Points, in no order, along strands that fork and pass close to each other.
Two points are linked if the straight distance between their rows is under 28.3. Some points are linked to none.
pem: [  3   7  21  21  -7 -29   7   6 -15  -9   0  -2   3   2  -2  10]
Zoka: [-23 -11 -13 -14 -22  30  14   1   7   5   1   2 -14  -1 -20  13]
Gedo: [ -8   1   3   5 -15   2   8   0 -14   1   6   4   2  -5   0   0]
zub: [ 14   8  19  10  17 -27  -8   8   9  -9 -11  -7  -3   7  -8  16]
vev: [-12  -5  -5  -9 -13  21   8   1   0   4   0   1  -8  -3 -12  10]
rogo: [ 14   4  -1 -13  15  12 -15  -3   9   4  -7  -4  -3  -1  -2   3]
fuz: [  1   5  16  15 -10 -18   9   6 -13  -7   1  -1   0   3  -7  12]
kudel: [ 13  10  -7 -14  13  20 -22  -4  -3   2  -1  -2  18  -7  18 -17]
dapad: [-29 -12 -26 -21 -22  48   6  -2   3  12   4   1  -9 -16  -6  -3]
Bidu: [-37 -26 -10  -4 -38  19  34   6   7   2   6  -1 -21  11 -29  18]
gufo: [  4  22 -17  -3  12   9  -9 -11 -10  -1   8   5  31  -7  34 -37]
Vefit: [  4   7  26  39 -18 -48  15   4 -28  -5   8   1   8   2   6  -3]
Fisu: [ 19   9 -10 -17  20  25 -27  -6  -2   5  -3  -4  17  -7  22 -24]
vis: [-32 -17 -22 -18 -27  40  13   0   5   9   3   0 -14  -8 -17   7]
momi: [  9   1  12   1  11 -15  -4   4  15  -8 -11  -2  -9   6 -16  19]
bolek: [-40 -28 -14 -14 -35  28  29   5  17   3   2  -1 -24  10 -30  19]
detik: [ 20  -9  -7 -21  37   3 -15  -7  29   4 -11  -2 -19   4  -7   8]
zis: [  3   9  17  35 -14 -42  15  -1 -26   0  14   8  14   1  16 -15]
Danu: [ 16  11  21  14  11 -29  -8   9  -1  -9 -10  -9   2   5  -2  13]
kiz: [-12  -1  -2  -2 -17  15  10   0  -8   3   4   3  -2  -5  -6   3]
Nimul: [  4   1   1  -8   6  10  -5   0   9   1  -6  -1  -5   0 -10  11]
Lat: [  8  16  15  36  -6 -47  10  -1 -26  -1  12   6  21   2  23 -19]
dolit: [-19  -2 -18 -14 -13  35   1  -6  -5  10   6   7   3 -16   5 -13]
mugo: [  2 -20 -19 -31  22  24  -8 -12  38   7  -6  11 -29   3 -20  13]
kupud: [-34  -4 -29   2 -27  16  23 -13  -6  19  19  12   3 -17  17 -34]
taf: [ 17  19   7  13  11 -20 -18   2 -17  -6   1  -3  27   0  28 -16]
vifin: [-11  -8  12   9 -18 -10  22   7   3 -10  -1   0 -12  11 -23  21]
fiso: [-21  -8 -22 -21 -17  45  -1  -4   1  12   2   4  -5 -18  -2  -6]
fibo: [-28 -22   6   8 -32  -3  36   8   4  -7   6   1 -19  18 -27  21]
nipo: [ 30   4  -8 -21  30  22 -31  -4   6   7  -7 -10   8  -3  19 -16]
dosul: [ 15  20  -1   6  14  -9 -18  -3 -14  -5   2   1  30  -1  34 -26]
dem: [ 13   8   2  -9  13  11 -16  -2  -2   3  -3  -3   9  -5   8  -6]
kis: [  4   6  26  33 -12 -41  15   8 -21  -9   3  -3   2   4  -2   9]
dala: [-26  -5 -19   1 -24  17  16  -7 -12  12  15  10   3 -15   9 -21]
mol: [ 15  18  24  27   6 -39 -10  10 -21  -9  -2  -8  18   3  16  -1]
Sos: [ 12  18  -8  -1  14   3 -19  -5 -10  -3   2   1  29  -3  30 -29]
mulod: [  2   9   8  10  -6  -8   0   2 -17  -2   4   2  11  -4   7  -3]
zuzuv: [ -7  19 -23  -2   7  11   0 -12  -9   4  12   7  26 -10  31 -38]
rofof: [ 12  -3   6  -5  20  -9  -6   1  25  -5 -13   1 -14   7 -17  16]
Pilo: [ 15  15  25  23   8 -36  -9  12 -13 -11  -6  -8  11   3   7   8]
Ran: [ 17  -8  -2 -13  32  -8 -13  -4  30   0 -12   2 -17   5 -12  13]
sef: [ 14  11   8   0  10  -2 -15   2  -4  -2  -3  -6   9   0   5   1]
Bopi: [ 34   0  -8 -24  38  18 -30  -3   9   9  -8 -13  -1  -1  14  -8]
Fim: [ 11  10  14   6   4 -11  -9   4 -10  -3  -3  -4   9  -2   4   3]
Fepad: [-19 -14  12  12 -26 -11  32   7   1  -9   4   1 -17  15 -25  22]
temop: [-31 -24   0   2 -34   8  34   5   5  -2   6   0 -19  15 -28  20]
kov: [ -5  -1  13  11 -14 -13  15   4  -5  -7  -1   0  -7   5 -13  16]
ton: [ 34  -5 -12 -25  46  13 -26  -5  17   8  -8 -13 -12   2  10  -3]
faz: [ 17 -20   3   2  39 -37 -19  -2  37 -10 -16  10 -23   8 -14  13]
buda: [-22  -3 -18  -6 -19  27   7  -5 -10  10   9   9   3 -16   8 -16]
tas: [-26 -26  -5 -11 -19   9  19   0  34  -8  -4  13 -24  18 -35  24]
tumo: [ 18  22  16  22   9 -35 -15   7 -19  -7   1  -5  24   2  24 -11]
pefup: [ 27  -7 -10 -24  42  10 -21  -6  23   7  -8  -8 -15   2  -1   2]

Name the points in between on the shortest way along the links from the first point to the second, in order.
kudel, Fim -> dem sef
Gedo, Zoka -> kiz vev
dala, vev -> buda dolit fiso dapad vis Zoka
Vefit, fibo -> kis pem fuz kov vifin Fepad
Bidu, Fepad -> temop fibo
pefup, momi -> detik Ran rofof
